Points, in no order, along strands that fork, close into loops and pass close to each other.
Two points are linked if the straight distance between their rows is under 52.5. Some points are linked to none.
k_540: [ -5  -8  12  10 -23  29  10   5   2   5  14  11 -10  14 -12  14   9 -16
   2  13 -13]
k_357: [  5 -11 -15 -18  23  -2 -12   2  -4  12   6 -35   2  11  -7   6   7  17
  10  12   6]
k_190: [ -5  14  21  15 -15  -4  10  12  -1  18 -34 -12  -9  -6   8  -5  11  -9
 -13  -7   7]
k_288: [ -3  -5  -1   5  -8  16   4   9  11  15 -19 -23 -13  14  10   3  16 -11
 -12  19 -24]
k_827: [  8 -24   3 -12 -26  12  18  20  19  41   7  -2  -9   6   1   2 -12 -18
  15  -3   6]
k_652: [-16  -7  -6 -10  -1  18  18  -3   8 -20   3  20  -9  19  -7  -3  -8  -8
  -6 -33   4]
k_225: [-15   4  -4  16 -13   2  -9  -4  13  25  -2  11 -39   6   1  -5 -12 -15
   3   9   6]
k_987: [-23 -15   2 -14  -3  -4  -9 -11  -1   7  27 -22 -11   1  10  20  -1   4
  -4  -3  23]
k_837: [ 22   9  16  -3   3   2 -16  19   2 -11  -8  27 -41  15   0  -4  -4  -9
   9  -9  14]
k_609: [  4   6 -18 -33   6   9  27  -8  13 -14  -5   1  29 -20  -4   2  18 -14
  -6   0  -3]
k_461: [ 10  -9   3 -14   8 -35   3 -13   6  -9   1  -6  36 -20  11  -7  25  17
  -8 -21  13]
k_733: [  9  22   9  -9  20  24  21  -4   6  -1 -25  -9 -19  12 -16  -1  -9 -10
   6   6  -7]
k_923: [ -8  34   4  17  12 -21  -8 -13   8  -7  -7 -23  -1   6  15  -1  -6 -13
   9  17  -5]
k_517: [-11   2  -8 -10  20 -45  14 -17  -3 -20  18  13  29 -19  -8   0  21  -9
 -12  -6  10]
k_279: [  2   4  12  17  14  16   0   5  -8  26 -13 -24 -34  -1 -15  10   5   6
   2  -6  21]
k_387: [-22  10   8  32  -7 -10  -6  17 -11  40  -6 -13 -17   3   1  10 -27 -13
  -6   9   4]
k_789: [-28  24 -18 -10 -11 -13  -7 -23  -6   1  -1 -18  -4   5  25  -5 -16   5
  -3  12 -15]
k_543: [ 15   1  17  -5  -5  -2  -4 -15 -13   2  13 -17  24 -13  10  16   7  23
  -4  10  -1]
k_424: [ -7   8  -7  -1  -2 -15   6  -2  13  -8  -1  14  23   1  -4  23  -1 -20
 -28   2  -4]
k_679: [  0   6 -11  19  11   4  14  -1  15  11   0 -10  12  16  -8  -4 -23  -8
  10   1  -9]
k_99: [-19 -23 -19  -1   0   5   2  12   8  22   4  -7   9   1 -18 -18  -1 -23
  28  13 -10]
k_897: [  1   3  15  -3  -1 -27 -17 -21 -17  -7  18 -15   8  -8  11  21  27  21
  -3  20   5]
k_617: [  2  -3  10  13  13 -34   2 -28  -7 -16  16  -1   7   1  -1  19  33  10
 -16   0   9]
k_342: [ -1 -21 -15  22 -11  13  -7  15   2  37  -1  -9 -14   2  14 -19 -17  34
 -18   4 -26]
k_695: [ -2  14  13  18   8  19  -6  -2   1   9 -15   0  10 -12   7  -4 -13   7
 -22  -3   4]
k_571: [-27 -22  -3 -11  12  -6   1 -16   8  -4 -17 -20   1  -2  10  12  14  -6
 -20 -18  -1]
k_776: [ -9  -1 -10  24   0  -6 -24   7  -7  -2   4  -3 -12  -2  25 -24  -9   4
  11  -6  10]
k_271: [  5 -19  10 -15   8  -3  -3  12 -21  -8  28  -5   0   2  -7   9 -11   8
  16 -16  12]
k_786: [  6   7  21  22   9 -25 -25   8 -33 -21  14   2  -5   3  -1  11   2  16
  -7   0   6]
k_533: [ -2 -24 -10  -5 -13   2  -8   2   8  24  11  -8   0  18  -6  12  -8   7
   2  -5  -3]
k_564: [ -7   7 -20 -25  13  -3  -4 -12  -3  -1  -2 -24   7  11  -8   3  20  14
  -4  24 -15]
k_385: [  1 -11 -10   8   8  10   9  21   6  19   4 -10  32 -11  -9 -14 -15 -23
  17  23 -13]
k_875: [  9   0  -8  -2  -5 -10  -1  -2   9  -6   6  -6  14  22   7  25 -33  -5
   6  11 -29]
k_348: [  7   8   4 -20 -11 -22 -25 -10 -18   3 -10  -1 -21 -11   6   5   2  33
  -7  -8  10]
k_98: [ 12  12  25   7  17 -36  -3  -6 -30 -13  18   0 -16 -12  -1  13  -1  18
   6 -11  29]
k_601: [ 13   3  -1  32   2   4  -2   4  -5 -37   0  12   9  21   1   0   7   0
  -3   0 -20]
k_604: [ 11 -16  20  -8  -9 -25 -19   5  -8  12 -16 -11  -4 -11 -16   9  10   0
  31  -4   8]
k_929: [ 20  -1  19  -6  13 -26 -11 -13   5 -25  11 -15   0  -8  28  12   6  -9
  16   2   8]
k_292: [ 11  -2  -2  36 -35  20  -2   3  25  14 -15  34 -11   2   9 -10  -3  -3
 -12   1 -19]
k_972: [-24  23  -2   0   1  13  22  -7   1  -3  -7   9  -6   1   6 -13 -32 -15
   0  -6  -5]
k_598: [-17  10 -23  11   8   1   8  20   9  35  -3  -1 -18   1 -19 -31 -17  -2
  10   2  11]
k_791: [ -5  22   5   1  -1  23  19   5  -6   7   4  27   4 -10 -12 -10 -39 -12
   5   4  -2]
k_43: [  1 -15 -15  -2   7   2   1  37  -8  14   6  -7  16   1  -9 -17  -5   3
  -1  -4   5]
k_143: [-24   0 -12  -8   9  13  13  -4  -1 -41   6  20   1   4   7  -2  11  -5
 -24 -26  -1]
k_719: [ 16   1  15  -2  13  13 -15  17   6   8  -7  20 -25  -4   0 -17 -21 -10
  17   6   1]
k_322: [  9  -6  -8  16 -10  31 -15  22   2  10  17  10  -1   2  13 -12   3  12
 -16  24 -18]
k_904: [-19 -20   3  -9 -13  31   6  -6  -5   8   9  -1  -4  -3   5  19   2 -15
 -12  20 -24]
k_933: [ -9 -16 -13  23   4  -2   2  13  -8  -7 -10 -17   9  26   5  -2 -17   7
  -6 -17 -25]
k_586: [ 23  11   9  14  -3   5 -10  21  -9  18  -6 -15 -28   9  13   2  -6   9
  10  16  -8]
k_934: [-16  -2  -6 -12  -3  12   0  19 -19  16  22  10   9 -16  -9 -16 -29  -6
  19  21 -16]
k_798: [  1  -9   8  -1  16  18  14   5   9  -2 -12  19  -6   2 -15  -3 -12 -18
   3 -24  10]
k_693: [  3   3 -15 -15  26   6   1   5   6   0 -14   6   1   8 -31  -8   0 -14
   2  25 -14]
k_602: [ -2  13   4 -11  22  10  -4   6 -13   5 -33  -9 -30  10 -20  -4 -16  -4
   1  13 -18]
k_762: [  1 -17  16 -14  -4   0   3   1   5  12 -28   4  -2 -11   8   3 -31  -6
   4 -27   2]
k_626: [ -2  28   2   2  -6   4   5 -12  16  10 -14   4  17 -24  15   0 -14 -11
 -16  14   4]
k_979: [ 18 -11  -4  -3  -1 -12  -1 -36  19 -19  -5 -12  13   9   2   4  15  16
  19  -9  -4]
k_998: [-11   3   8 -25   7  -4  -3  -4 -10  16   1   1 -44  -9  -5   7  -6   3
  -6 -10  32]
k_743: [-10 -27  -2  12  -1  28   0  -2  -7 -18   1   2  18  -7  -5  11  33  -2
 -12  -1 -13]
k_475: [ 11   8  15  22 -20   5   5  29  -6  21 -31   1 -11  -9  18 -22  -5  -4
  -2 -11  -5]
k_684: [-10  -5   7  -1 -23  -8   1  -9   5  -9   3  -4 -18   7  24   2   8  -8
  -5 -27  16]
k_820: [-13  13  -1   3  -3   3 -13   9   0   8   8   5  -2   0  16  -2   9 -15
 -18  13  12]
k_777: [ 14  12  -2  -8   6 -24  -5  11  -6   4  -9 -11 -51   6 -16   9  -9  -3
  25   2  28]
k_634: [ -6  16   5  12 -11   6   9   0 -11  29 -12  -2  16 -11 -31  -8  -7  13
  11  12   3]
k_491: [ -5   2   3   7 -33  -1  -6  16 -18  26   4  -9 -15   4   4   0  12   7
  -2  32 -15]
k_560: [ -3 -22  25   1 -26  23   2  -8   1  11  12  -4 -10  -8   4  12  -3  -9
  24  -5  10]
k_303: [-15  12   6 -11  21  -8 -11  -8   8 -11   4   4  -8  -6  12   3  22 -20
 -23  13  19]
k_754: [-13   2 -20  42  -8  -1   5  27  -5   3  10   5  17  10   1 -20 -13  -7
   1   2 -21]
k_759: [  9  -9  13 -11   3 -26  -3 -20   1 -33  13  16  16 -19  17 -11  18   7
   3 -17  14]
k_163: [ 11   2  -5 -17 -19   9   0  16  -9  10 -12   0  -9  -1  13 -13  -8  27
  -8 -13  -9]
k_399: [ -1 -10   5 -23  -6 -10 -15 -15   2  -2 -10  -2  15  -8  13  24  11   2
 -24  12 -11]
k_799: [ 11 -22 -11  -5  19  10   0  18  -3  -2  -7   8  14  10 -28 -18  -8  14
   4 -13  -6]
k_235: [-15   4   4  -8  -8  21  15   3  -7  28  14 -12  -8  -8   6   5 -28  12
 -10  -7  13]
k_27: [ -2   1  -7  -7  17  18 -15  20 -10  20  -5  -7 -23  -2  -7 -17  25   2
   5  31   5]
k_232: [-42   0  -6 -13   2   8   2 -14 -11   4  22 -21   3 -10  -1   8   1  -5
   0   7   1]
k_426: [ 14  15  14   9  19 -17  -6  10   1  -3  11 -14  21   0  10  15   5  -9
  -9  16  15]
k_839: [ 18  -4   3  32   0  15 -12   7  -1 -15  14  11  23  13 -14  -3   2   5
  11  11  -8]
k_992: [-16  17  10 -15  -6 -12   3   4 -25  11  11 -10 -29  -3 -16   8  10   1
  11   4  25]
k_938: [ -5   7   7  13  12 -13   5 -26  -1   3  14  -5  11   1 -21  21  21  27
 -21  -9  25]
k_9: [  8  -7  15 -28  -6  12   5  -2 -15  19 -12  -9 -19   7  -7  21 -17  11
  -7  11 -16]
k_824: [  3   6  13 -27   9 -20  -4  -5 -20 -11   6  -6 -13  -4  14  13   6  25
 -19 -14  12]
k_270: [  5   8  14   1   0   1  15  -9 -13 -10 -24  -4  22 -19   3  10 -15  -9
   0   2 -14]
k_518: [  4  -1  -9   8  -6  19  -6 -24  13 -29  14   2  19   0  24   1  22  11
 -14  -6   0]
k_417: [-13  38   4   0  -6  -5   1  -2  -9  17   0   5   5 -16  10  -7 -23  -4
   3  22   4]
k_85: [ 15  -1 -19  -3  12   6  11  16   0   9  -8 -12  43  -2 -17   6  -3  -4
   0  18 -15]
k_556: [  8  33   6 -10  28 -20  10  -9 -14  -5   1  -7  -5  11 -28  -1  -1   4
  13  17   6]
k_173: [ -1  -1 -26  -2  -1  -5  10 -24   9 -21   4  27  41 -35 -21  26  14   2
 -20  -9 -11]
k_826: [  0  12   2  13  -3   7  -4   6  -5  -1   1  41  13  -4 -29  -3 -32  -1
   3   0   2]
k_552: [-19   7   4  10  -3 -13  -8  28  -7  22 -22  -7 -10  -6   8  -4  11 -20
 -21   5  12]
k_982: [ -3  -6   6 -19   9 -28   2 -27   1  -3  17  19  18 -16 -12  15 -17  14
 -28 -25  18]
k_433: [ 12  -7  -8 -14 -13  12  15 -12  11 -13 -17   9  35 -29  -7   9  14 -10
   6   3 -17]
k_35: [  6 -25  -1  -4   4  -2 -31  25 -17  16   7   2   4 -14 -10 -13   5   7
   5  -2  18]
k_737: [ 18   4  -7  15  -5  12   5   3   9  -8   9  17  36   6 -27  19  13   0
  -6  11  -3]
k_411: [  1 -15  23  -4 -21   5  19  19 -13  -2   5   1  -6   3  -4   1   5 -13
  26 -17   8]
k_939: [-11   6   8  -6  -9   4  13  12 -18   1   4   0 -14   8 -10  -7   5  -2
   1 -10  13]
k_299: [-12  -8   8  17  15  22   3  17  10  26  -4 -14 -24  -3  -6  -1  -6 -16
   5  -9  25]
k_256: [  7   2  -5  10  20  -8 -18 -21  14 -35  10   2  15  -6  22   0  21   0
 -16   7   2]
k_341: [ 12   7  10 -10 -19   9   7   6 -12 -23 -12   3   7 -16  26 -15   4   2
   7   0 -14]
k_215: [  2  -9  18  19  -6   4  -6  -8   2  -4 -24   5 -36  24  -4  17  -4   0
   1 -17  -7]
k_442: [-10  -2   6  14 -12  19  18 -14  10  -1 -32   8  -2   6  -6   3   4  -5
 -18 -22 -11]
k_831: [ 10  -5  -6 -12  29  14   0  12  -8 -10  11 -18  -1  18  -9  12   7  19
  -7   2   0]
k_774: [ 10 -26   1  12 -12   5 -36   1  13   5  13  23   3   4 -13  -1   7  -1
  13   2  16]
k_219: [ 10  -8  -7 -12  19  -1   7 -20  17 -25   2  27  29 -21 -17   9   8  -7
 -15 -14   7]
k_900: [ 11   1 -15   5  17  19  12   5   8   9   1  -8 -10  15   0 -23 -38  23
  20 -20  -2]
k_870: [ -7  26 -15  12   0 -28 -19   6  -6 -10   2  11 -10   6  12 -18 -22   7
  13   1   7]
k_505: [-15  22 -20  -9   6 -18 -12 -19   0  -7  11  -9 -18   4  24 -10 -21  13
  13   3   8]
k_195: [ -2 -10  -5   9   4  10  28   7   6   6 -10 -21  48  -7 -15  15   0 -17
 -11   1 -13]
k_268: [  9 -12  -4   5  24  19  12   6  -4   3  -3  -9 -12  16 -26 -14 -13  14
  19 -24   3]
k_959: [ -6  -9   2  -1  10  -1  11 -10   8  -7 -14 -23  -1   7  17  10 -19 -14
  16 -10 -20]
k_47: [ -2  -3  15   8 -21  30   8 -13  12  12   7 -15 -17   2  30  -2  -6  -6
  17   1   3]
k_600: [  9 -11  -2  30  -6  17  -2  27  -2  32  15  -1 -10  -3  10 -20 -14  25
 -11  31 -35]
k_131: [-11  -9  15 -12  11 -39  -8 -13  11   5 -17   3  -3 -15 -12  14  16 -19
  -8 -13  22]
k_162: [ 12  -6 -12 -35  16  20  -6  -5  -4   2   9  -6   9  -5   4  -5 -18  25
  -3   5  -1]
k_757: [ -6  -7  22 -13   7 -28  21  -5   1  -5 -16  -6  -2   1 -20  10  26 -18
  -5 -20  16]
k_672: [ 10   3  25 -13  14 -29   5 -19 -27 -10  16 -20 -23 -12  -5  18  25  13
  18   0  23]
k_104: [-13 -10  -5 -23 -17   9  11 -13   4  36   2 -11  -4   6 -21   8  -8   7
  11  10  -2]
k_529: [-29  -3 -20   5   0  10  17 -10 -15  -8  -3  -5  13  -2  -7 -14 -14   4
   3  -6 -27]
k_76: [-10 -13   9  14  33  16 -15  18  -1   6   7   3 -18   2 -18   1  -8 -19
  11  -3  23]
k_921: [ -9   1  -2   6  31 -21  -9 -22  16   0   1   4  12   2 -15  17  13   7
 -33 -14  23]
k_136: [  7  -6   2 -17 -16   9   5  11  19  20  13   0   7  -9  11  -6   5 -14
  15  -2  23]
k_359: [  6 -10   0  -6  -6 -18 -10 -16  11 -21  -1 -22  12  -1  20   1  20  -7
  30   5  -6]
k_694: [-16   3   2  -3   4 -15   8  -4  -4 -11  39 -18  -2   7  17  14  14 -14
   0  -4  29]
k_479: [-29   5  -2  -4  -9  12   5 -20 -23  -4  21  -6   3 -16  -9  -8   3   6
  28   9   3]
k_110: [-24  10 -21 -15 -18 -18   2 -10  -5  -6  -6  -5  14  -7   9  -3   7   4
 -12  10 -12]
k_894: [ 14 -21 -13  25 -38  24   8  13  28  18   6  26  -2  -2  10 -12  -3   3
 -13  16 -35]
k_453: [ 10  -1   6  -7   2   5   1 -26  15  -4  13   7  26  -8  -9  15  -6 -10
  10   7   1]
k_769: [ -1  -4 -12   6  -6  18   9   9  -3  21  -8  -8 -16  11   2 -19 -29  25
  -2 -13 -18]
k_86: [-27  11  13  -9 -10 -10  22  -9 -13 -16 -21   9   9 -17   5   2  12 -24
 -23 -13   0]
k_155: [-38   8 -14  -8  13   5  13  -7  -6 -21 -11  -4   2  -5  11 -18 -18  -4
  -8 -14  -9]
k_6: [  5  -7  10  27  15  24  -3   3   7   0 -10  -8   3   2   1   1  13   5
 -13 -10  14]
k_481: [ -6 -25 -13 -10  10  13   7   7   8 -16   2 -21  10  12  19  -1  -2 -13
  11  -2 -13]
k_362: [-21   2   2  16   8 -19 -17  11  -4   3 -17  10  -9  -3   0 -11 -10 -30
  17  14  -1]
k_431: [ -8   5 -31  -8 -15  -5  -8  22   0  11  -5  10 -10  10   1 -28  20   5
 -13  14 -11]
k_340: [  0   3 -26  -1   7   3  -5  -8  14  -5   4  10  17   8  -5  -9 -23  -1
   0  -3  -4]
k_170: [  6   5   2  -2  21  22   2  21 -16 -19   3   6 -13  26 -13   6   0   2
 -21   2  -9]
k_443: [ 19   8  -4  -3  -6 -10 -16  26   9  -2   5   4 -33  10  15  -9   8 -12
  10  -5  21]
k_852: [  0   2  -5  -3   1  14  16  -5   6 -13 -19 -15   6  15   1  11  14 -16
 -14  13 -28]
k_905: [-13   6  -6 -18   3 -20   0  -7  13  11 -13   9   7 -15  -8  -2   4 -21
  -7  -1  22]
k_629: [ 10  -2  17   6 -15   3 -11  -1   1  -8  -7  -4 -21   3  16  -2  30   7
   6  -6  13]
k_145: [ 32  17   7  15 -12  12 -11  12   9  20  -1   9  -6  12   3   2 -15  10
   5  20  -4]
k_151: [ -8  -1  -8   5 -17   1 -20  18 -11  23  -9  18 -18   9  -4  -9   1   6
 -13  23 -15]
k_209: [-22 -17  -2  -2  -2 -13  -6 -15  -4  -3 -12 -12 -21   6 -10  11  13   1
   1 -10  -2]
k_478: [ -7 -15   2  -2  21 -10  -3 -25   0 -16   1  27  15 -13 -17   7  11  15
 -29 -25  17]
k_899: [ -3  13   9  -9   5  33  20  11  -5   6   3  -3 -37   8 -11  -5  -3  -8
  10   1   4]
k_829: [-19  -7 -20  20 -18  18  15 -12   5   9  -6   7  12 -19  -6 -15 -19   6
   3   8 -32]
k_194: [ 20  12   7 -16  25 -15  13  -7   7 -17  -6 -21  25 -14  29   3  -3   7
 -14 -10   2]
k_589: [  4  12 -16  -5   9 -41   8  -5  -7 -34  16  12  38 -24  20  -8  30   1
 -18  -5   2]
k_128: [ -1  12  13  -2   6 -16   4 -11   8   1  33 -16  20  -1   0  22   4 -10
   0   4  30]
k_296: [  6 -17   5  22 -13   6   0  33   1  18  -9   7 -18  -6  11 -33  -7  -9
  16  -1 -10]
k_138: [  4  32   3 -36  22  -9  20  -2 -17 -11   2   1   4  -6 -12 -12   4   4
   1  14   2]
k_708: [ 19  15  16   6  -9 -16 -16  10 -11   8  -8   0  -6  -5 -13 -10   7   9
  28   0  19]
k_925: [ 11 -11  -5 -12 -18  29  20  -1   2 -23 -10  10  22  -9  15  -3  10  -6
   8  -5 -22]
k_320: [ -9 -13 -19  22  -2  16 -13  -9  25  26   6   6 -43   7   8 -18 -16   1
  14  15 -13]
k_990: [ -6   4 -32  -4  10   2   6  -4   9 -31  19  25  34  -3  -6   5 -15 -15
  -9  -5 -11]
k_262: [  6  -7  -2  -9 -12  -7 -36  -5  -8  -8  -6  21  -7 -11  14 -13  -4  23
   3 -14  11]
k_788: [-15  -7  -1  28   4  21   8  -5  18  10  14  -8   4  17 -12   0  20  -6
  -8 -16  19]
k_486: [ 12  -7   6  13  19  -9 -25  24 -18  -7  15   9   3  20 -13  14  -1   9
 -15  -2   9]
k_877: [ 24  -5  11  19  -5   8  -8   7   2 -13 -13  22 -32  27 -10  -5  -3   4
  11 -12 -10]
k_375: [  1 -10  10   6  -1 -15   2 -10   2 -17 -12   7   8   7 -18  -1  17 -18
  20  -1  -3]
k_731: [ -2  45   2   9  16  -6  -1 -24   2  -3  -6  -5   3   5 -15  -1 -11   3
  13  25  -1]
k_41: [  3 -22  -1  -8   5  14 -33  20   2  15   2   9  -7  -1  -2  -1  10   5
 -23  -5  19]
k_150: [-14  -8   4 -17  -4   8  -2  21 -24   6  32  -5  -5  -7   4 -12 -21  -3
  25   3   7]
k_87: [  8  34   5  -4  20 -31   6   6 -12  -8   5  -3 -28  20 -15  10  -7  -9
  16   4  20]
k_989: [ 15   5 -13  -4 -11  -5  18 -14  18 -24   5   2  32   9   5  27 -16 -12
   2   2 -26]
k_782: [  1 -11  -4 -24  18  -5 -12   0  -4 -18   7 -17 -14  -1  26   4   2  14
 -10 -13   2]
k_531: [ -6   0 -18  11  -6  18 -11  15   2   6   6   9  -9   3  -7 -28  36  -5
   6  23  -2]
k_901: [ -5   9   8   7  -3 -14  16  -8   9 -17   1   2   4   1  14  -7  11 -13
   3 -19  20]
k_154: [-13 -12 -26  -8   2  -5   6  -4   2 -29   2  14  39 -30   5  34  10  -7
 -22  -1 -25]
k_247: [ -4 -19   4  13   1  35   0   4  -1 -19  12  12  -5  10 -18  -1  26 -10
   2   7 -12]
k_752: [  0  15   8  33 -29  16  33   3   4   2   0  13  27   4  -7  18 -16  -4
  -8 -10  -8]
k_161: [ -4 -10 -11  -5 -15  -3   0  15  11  21   8  -3  12 -13  11 -35 -11  -8
  29  -9  10]
k_960: [ -1  17 -18  -9  -9   1   5 -14   9  -2   8  -8  -8  28 -21   6  23  11
  -6  19  -4]
k_393: [-23   9 -11  -6  19  -4 -15  -9 -16   2  -3 -12   1 -11 -12 -16  -9  24
  -3  -5  17]
k_697: [ 32  -1   1 -22  -3  -7   8 -33  27 -10  14   1   7   2   5   7  10  18
   4 -15  16]
k_741: [ 19   6  29  -1 -19  -4 -15  -5 -13  -6 -22  18   2 -20  -3  -6  20   3
  18   5   6]
k_406: [ 30   3  20 -16  16 -13  18   0   4  -9   2 -21   4  -1  21  11   0  11
   5 -24  13]
k_53: [ 18   7   4   6   9  27 -10  24 -10  -9   7   7 -10   7   5   1  13   4
 -18  22  -3]
k_383: [  5  -2   9  25  -4  22  22  17   1  14  -5  11   0   6 -18 -13 -20 -10
   8 -25   9]
k_961: [  4  11 -16  12   4   2  -4  21   9  20  -5  19  -8   4 -16 -39 -19  -1
   7  13  -8]
k_331: [ -6   6 -10  14 -17   7  17  -5  15  37 -11 -24 -12   8   2  -5   1  -2
   2  20 -22]
k_613: [  0   4  13  17   6  16   6   6  -7  34 -16 -15 -11   0 -33  -4   4   6
   5  13   4]
k_371: [ -6  -1  -4  27 -41   4  19 -11  12   3   2   8  13  18   2  10  -5  -6
   3  -6 -15]
k_389: [ -4  18  -9  29 -37   9  13  -1  24  13  -5  13 -12  16   9  -8   0  -2
  -8  -6  -4]
k_967: [ -1 -18  17  -3  19  -6 -10  10  -8   0   5  -8 -13  -5 -12   8   0 -12
  17 -18  29]
k_160: [ 21 -17  -4 -19  -8   1  -1  15   6   7  17  -6   1  23   6  26 -27  -1
  10  -6 -15]
k_386: [ -8  18  -8 -18 -16 -12  15 -10   3  31 -15 -18  -1   5 -14   5   6  -4
  10  22 -13]
k_658: [  0  -4  20 -13  -5 -22  33   7 -13 -18   3   4  19  -9  -6   5  23  -5
 -10 -22  13]
k_72: [ 10  12  10  29 -18  21  19  12  11  -7  13  18   6  19  -1  -2 -15 -11
   0 -17   5]
k_436: [ -5 -15  14 -13  15 -20   0 -20  -9 -10  10 -35 -23  -9  14  12  21  15
  12 -25  23]
k_678: [  3  -4  11  -9 -24  -9 -13  -5  -9  -9 -13  16   7  -5 -14   6  11  -4
  14  15 -10]
k_736: [  2  50   5 -18   3  -4  10   5 -14   0   6  14   9 -12   0  -6  -6   3
 -15  12  16]
k_24: [-16  -6  -8 -10 -14   4  -7  -3 -10   0 -19  -1   9 -12  -1   1  21   7
 -24  10 -17]
k_952: [ -1   0  14   7   0   8  -8  -6 -19   5  -4  12   9 -12 -20  -4 -24  15
  12   4  -2]
k_312: [ -4 -10 -15   9 -12 -16 -18   9   9  18  -8  -2  -3  -7  17 -23 -13   6
  14 -25  10]
k_917: [ 10  -4   0  50 -14   9  -3  13  20  17  -8  22  -7  15   3  -8 -23  -5
  -8  13 -30]
k_656: [  4 -13 -13 -23   2  -5  -7   3   1 -24  15  -1   5  10  14   0   4   0
  -1   2  -8]
k_806: [-13 -15  -4  -6   1   1  23 -12   4   3 -19 -29  29 -11   6  18  10 -10
 -21  -9  -8]
k_775: [ 13  -9  -9  16  -8   4  -6   8  25  11 -21  16 -11  20   4  -4 -26  -9
   1  -1 -30]
k_18: [  5 -11  10   7 -16  13   0  13 -16  34   1 -29 -19   4  -1   4  -2  18
  12  20 -18]
k_254: [ 28  10   3  -5  -3   1 -11  19   5  -4  -4  16   3   3  11 -11 -22  -3
  13  10  -7]
k_825: [  3 -13  13  -6   5 -34   4 -29  -1 -10  16 -11 -11   2   9  11  37  13
  -9 -26  19]
k_116: [  9  14 -25 -10  21  12   2   1  32   3  -8 -16   4   9  13 -26   5  -7
   4  10  -3]
k_874: [  9   4   4  14   5 -10  13 -18  21  -6 -18 -11  14  14  -5   8 -22 -15
  17 -13 -12]
k_220: [  0 -30  -6  21  -9  10 -14  22  18  27   6   2 -35   0  17 -30  -8  -5
   7  14 -15]
k_980: [ 15 -23   1  23 -22   1 -38  11   8  24   0  11 -19   6   0  -2   7  13
  10   1   1]
k_197: [ 16   5  -7   3  39 -13   5 -13  11 -34   2   6  18  -4   6  -8  22   8
 -28 -12   4]
k_345: [-11  -8 -21  -8  -4  29 -14 -10  -6 -26  12  16   9 -14  17 -10  14  14
 -19   3  -6]
k_63: [-12 -18 -45  -2  -9   8  -7   0   9 -20  18  20  36 -17   1   9   3  -8
 -17  -4 -17]
k_221: [ 15 -18  13  -7  12  -7  -9 -20   1 -25   8  -8 -24   9  -1  16 -13   8
  32 -24   9]
k_705: [ 33 -10  17 -17   2   1  12  -8  15  -3   0  -6  14   2   7  12  20  18
  -9 -21  21]
k_463: [ -4   2  -2  -4  -1 -17 -18  12   9  14 -25  19   5 -16 -11 -10 -11 -21
   2   8   5]
k_126: [ -9 -17   3 -16  -8  28   0  -5 -14  10  -2  -5 -21   2  18   9 -14  14
 -13  14 -34]
k_368: [ 14 -12  14  13 -14 -11 -21   1   5 -15  15  12  -1  -2  13   2  15  -8
  19  -4  21]
k_944: [  2  -5   5  -5 -14  27   2  -3  -8  -9   0 -15 -12  -3  31 -12   2   6
  16  -5 -18]
k_699: [  7  20  18   3   5 -26  -7 -15  -3 -14 -14 -18   0   0  24   9  -2   8
   4  -2  -4]
k_546: [ -2   0   6   6  20 -13 -16  14 -18  -7   9   5  17   1 -11  17  14  -5
 -25  16   6]
k_818: [  3  -2  -3 -11 -20  16 -17   4 -14 -17   6  23   0  -9  24  -9   8  24
 -22  -7   5]
k_472: [ 10  16  -9 -13  22   6   4  -3  21 -10  -3 -32  10  -1  32  -4   8   1
 -10   0   9]
k_675: [  3  11  -7 -12 -28  -4   1   6 -30  -5   1   7  -1   4  -1 -11   1  41
  -3  -9  -3]
k_903: [ -1  -7   9 -37 -14  -1   0  -9  -5  12  -7 -10  -1  -7   9  24  -2  -5
  -1  13  -8]
k_876: [ 17  15 -11 -11  10  -2  12 -11  10 -28 -15   3  15   9   9  19   0 -12
  -9  16 -36]
k_891: [ 17   2  19  -5  19  -6   0 -19   0 -28  14  11 -12   7  -4   9  -1   9
   9 -15  16]
k_610: [  0  -3 -19  15  10  -2   1  33  -1  28  12 -23  -3   8 -12 -35  -8   4
  22  -2  11]
k_506: [ -1  -4 -21   6 -24  24  13   2  20  22  -7  14  -2  -7   2  -8 -13   4
  -8  18 -40]
k_278: [-13   9   0  12  -1 -39 -19   6  -2   0  -6   8  -8  17 -11   7  -2 -16
   8   7   6]
k_93: [-22   2  -2 -10  25   6   9 -23   6 -27  -3  11   5  -6   5   1  13 -17
 -21  -4   8]
k_861: [ -3   5  -9  -5  -5 -26 -19  21   2  11   5 -13 -19  10   4  -7   0 -15
  17  12  17]
k_255: [ -2   4  -4 -17  -1  -2 -27   0 -11  17 -20   3 -41 -10  -4  -6   0  16
   0  -1  14]
k_189: [ 19  -9  18  11  -3  -2  -1 -26  -7  -4   8  -5  30   4   2  42   2  22
 -16  -6  -9]
k_680: [-10  29   9 -19  16 -37  16  -7 -18 -19  15  21  11 -12 -17  -1   7  -9
 -20   3  16]
k_500: [ 13  23 -17   0 -12   7   3  19  -9  -1   8  20  10   4  -6 -29 -10   3
  12  18 -11]
k_33: [ 14  -3   1  -1   5  -7   3  -5  11  -4   0 -13 -39  18  -3  13  -3  -3
  28 -13  14]
k_355: [  6  -1  12  19   0   3   8 -19  -1 -23  -5  -1  17   8  -2  21   9   7
 -10 -10 -17]
k_643: [-10  -5 -12 -16 -13  12  -9   7 -15  -3  10  28  11 -18 -12 -14  -8 -16
  13  30 -23]
k_735: [  4  12 -16 -15   3 -20   1  -1   8 -11   4   8  30 -18  18 -14  19  10
 -26  -8  17]
k_751: [ -2 -28  18 -18  -3 -14 -17 -12   1   7 -15 -17 -22  -2  -6  25  19  -2
   9 -10   7]
k_948: [  8  13  20 -15  20 -23   3 -14 -10 -17  14  18   0   2 -15  16  -3   4
 -13   2  12]
k_539: [-16   3   4  20   1 -15  19 -21   1 -25   6   3  22  -6  -1   3  17 -22
  12  -7   3]

A piece is all that can be reached along the links. How many separate loops has the piece of each point below (a circle has one, a figure eight two, a Y none), and how many tips (points with one link)?
k_533 -> loops 1, tips 0
k_897 -> loops 0, tips 6
k_776 -> loops 0, tips 2
k_155 -> loops 0, tips 3
k_145 -> loops 0, tips 6
k_705 -> loops 0, tips 3
k_209 -> loops 0, tips 2

A tip is a point with one link. Name the tips that can be reached along the links from each point below, in the order of the rows.
k_979 -> k_759, k_788, k_116
k_143 -> k_225, k_775, k_643
k_505 -> k_827, k_743
k_684 -> k_99, k_980
